Each row is a point on a landscape with many peaks, with its height.
A climber steps from a point to whichever of its 5 nearest points has the largest rise for the distance, and stops where none of them is higher. Distance is the straight distance between rows; heights are no part of it.
sodip: [ 39  49 -25  66  -2   5 -30   5 -13]  (h 3.65)
kodov: [ 34  71 -13  23 -25 -52  26   5 103]  (h 7.11)
Vilud: [ 61  58 -17  62 -23 -44   7  11  31]  (h 5.26)
Fere: [110  72 -19  65  -7 -64  19  13  62]  (h 5.18)
zigak: [-27 -70  41  52  10 -56   4 -14 -24]  (h 5.97)
dena: [-19  -7   0 -32  -4  47  16  -6 -20]  (h 6.72)
punu: [ -2 -49  24  25  66 -35 -82   2 -19]  (h 7.19)
Zis: [  7 -59  35  55  42 -50  -7 -18 -21]  (h 6.90)
Sez: [-26  -7  12 -15  32  29 -71   8 -21]  (h 7.26)
goze: [  0  -3 -17 -12  25  52 -49   5 -29]  (h 7.58)
vira: [ 19 -15   6  28  44  -1 -88  10 -27]  (h 7.42)
rada: [ 17 -56  34  68  41 -37 -18  -4 -28]  (h 6.98)
dotus: [  2  26  -1  25 -33 -41  30 -15  27]  (h 7.21)
medin: [  8  55 -26   6 -34  10  12  11   6]  (h 7.91)
Vafa: [-55 -86  24 -79  27  31   4 -22  -9]  (h 6.29)
Rorim: [-13  -9   5  34  19   3 -37  -3 -39]  (h 7.63)
Pek: [-52 -15  -7 -20 -23  25  44 -20 -16]  (h 8.31)
gise: [ 33  42 -26 -41 -20  60  43  30  -9]  (h 7.65)
feb: [ 22  25 -17  12  14  47 -51  13 -40]  (h 7.56)
Sekis: [ 63  22   1  66 -21 -62  25 -19  22]  (h 5.03)
nen: [-36 -40  20  41  -7 -33   8 -25 -22]  (h 5.29)
figal: [ 10  75 -26  18 -36 -32  46   7  95]  (h 7.20)
Vumut: [ 16  -3   7 -50 -16  70  38  18 -18]  (h 5.11)
sodi: [-28  15 -14  -8 -29  14  37  -5  -9]  (h 7.03)
viv: [  2  60 -19  18 -48 -16  28  -7  39]  (h 7.49)
Zisu: [ -7  27  -5  18 -39 -44  49 -18  52]  (h 7.04)
Kuva: [-63 -40  10  -3  13   3  -6 -25 -16]  (h 2.79)
zulo: [-68 -23   4  13 -33  -9  39 -30  -1]  (h 0.93)
vugi: [-44 -52  25  20  28 -21 -50 -23 -16]  (h 3.62)
siber: [-33 -21  20  37  18 -15 -38 -10 -26]  (h 7.15)
gemo: [ 51  59 -39 -49 -41  41  65  42  32]  (h 7.57)
puge: [  -1   -9    1  -30   55   10 -116   11  -14]  (h 8.75)
Mon: [ 21  36 -19 -26 -18  43   1  14 -21]  (h 7.98)
Tos: [-61 -29  15  14 -32 -55  50 -35  -6]  (h 0.34)
zibek: [ 14  17  -5  35   0   2 -51  -1 -25]  (h 8.29)
vik: [-27 -58  18 -90  37  23 -40  -1   1]  (h 6.37)
guv: [ 40  24  -7  64  -9 -18 -20  15 -16]  (h 4.90)
kadam: [-33 -43   9 -65  46  33 -49   0   0]  (h 6.52)
dakof: [ 51  77 -47 -32 -22  56  28  24   3]  (h 8.03)
neru: [ 13  20 -10  47 -28 -32   5   2  -8]  (h 6.38)
Guz: [-13 -19   1 -53  -9  52  45  12  -9]  (h 7.64)
fodi: [ -32  -85   33 -102   33   47   11    9    4]  (h 6.21)
zug: [ 24  29 -22  32  -8   2 -25   5 -22]  (h 7.14)
kav: [ 70 -25  16  82  31 -47   0  -7 -31]  (h 3.74)
bomal: [ -2 -15  20  63  10 -51   0  -9 -21]  (h 6.74)
pina: [ -17  -25   23  -43   64  -20 -115   -5   -8]  (h 6.58)
mipa: [ 10  65 -17 -60 -34   2  73   3  94]  (h 6.87)
ber: [ 43 -63  37  52  77 -55 -42   4 -34]  (h 6.97)
Vopo: [-22 -69  35  48  32 -51 -34 -15 -22]  (h 6.51)
nes: [ 27  41 -25 -22   4  54 -17  16 -28]  (h 7.96)
Faz: [-48 -39  17 -33  -3  29  -6 -20 -19]  (h 5.98)
Kevur: [-14 -40  -1 -65  18  69 -12  10 -16]  (h 6.54)
Pogof: [-14  23 -29 -66 -43  24  84  -4  30]  (h 6.61)
Fil: [-13  51 -26 -21 -31 -34  51 -14  90]  (h 3.57)
bili: [ 48  84 -35  35 -29 -24 -12  12  40]  (h 5.96)
bitol: [ 64  70 -25  64 -20 -35  -6   9   3]  (h 5.08)
tizen: [-25 -43  17 -57  -6  45  50 -12 -12]  (h 8.18)
dusi: [-43   3   5 -12 -36  -9  41 -14   4]  (h 5.00)
bil: [-25  -6   9  34 -11 -14   2  -7 -14]  (h 6.67)
palo: [-72 -60  24 -32  17   6 -23 -22  -1]  (h 5.70)
kuper: [-74 -60  28  20   4 -31  -2 -27 -22]  (h 1.43)
kogu: [ 19  58 -43   2 -19  26  10  12  -3]  (h 8.14)
zome: [ 18  35 -14 -64 -46  37  90  29  22]  (h 6.84)
petu: [ 27 -25  23  53  56 -35 -63   3 -26]  (h 7.16)
kopo: [-42 -47   5 -67  50  -7 -77 -13   3]  (h 6.81)
Muvep: [ 44  42  -7 -80 -40  34  98  45  52]  (h 6.18)
Nuba: [ 44  -6   6 -58 -42  63  85  59  12]  (h 8.42)
Mita: [-19  -9  -8 -12  16  32 -30  -4 -28]  (h 6.65)

Two climbers start at each pair of points below. Name the first point that both come to, or write never.
kadam and punu => puge
kav and ber => petu
Zis and vugi => never

Call two points neighbours if one is among the 5 nearest of the other. Go from one point of each pair to the other, from neighbour to neighbour, staying as high as possible. Name the lowest point that can't be avoided.
Nuba and Pek => sodi
Nuba and kogu => gise
kogu and zibek => goze
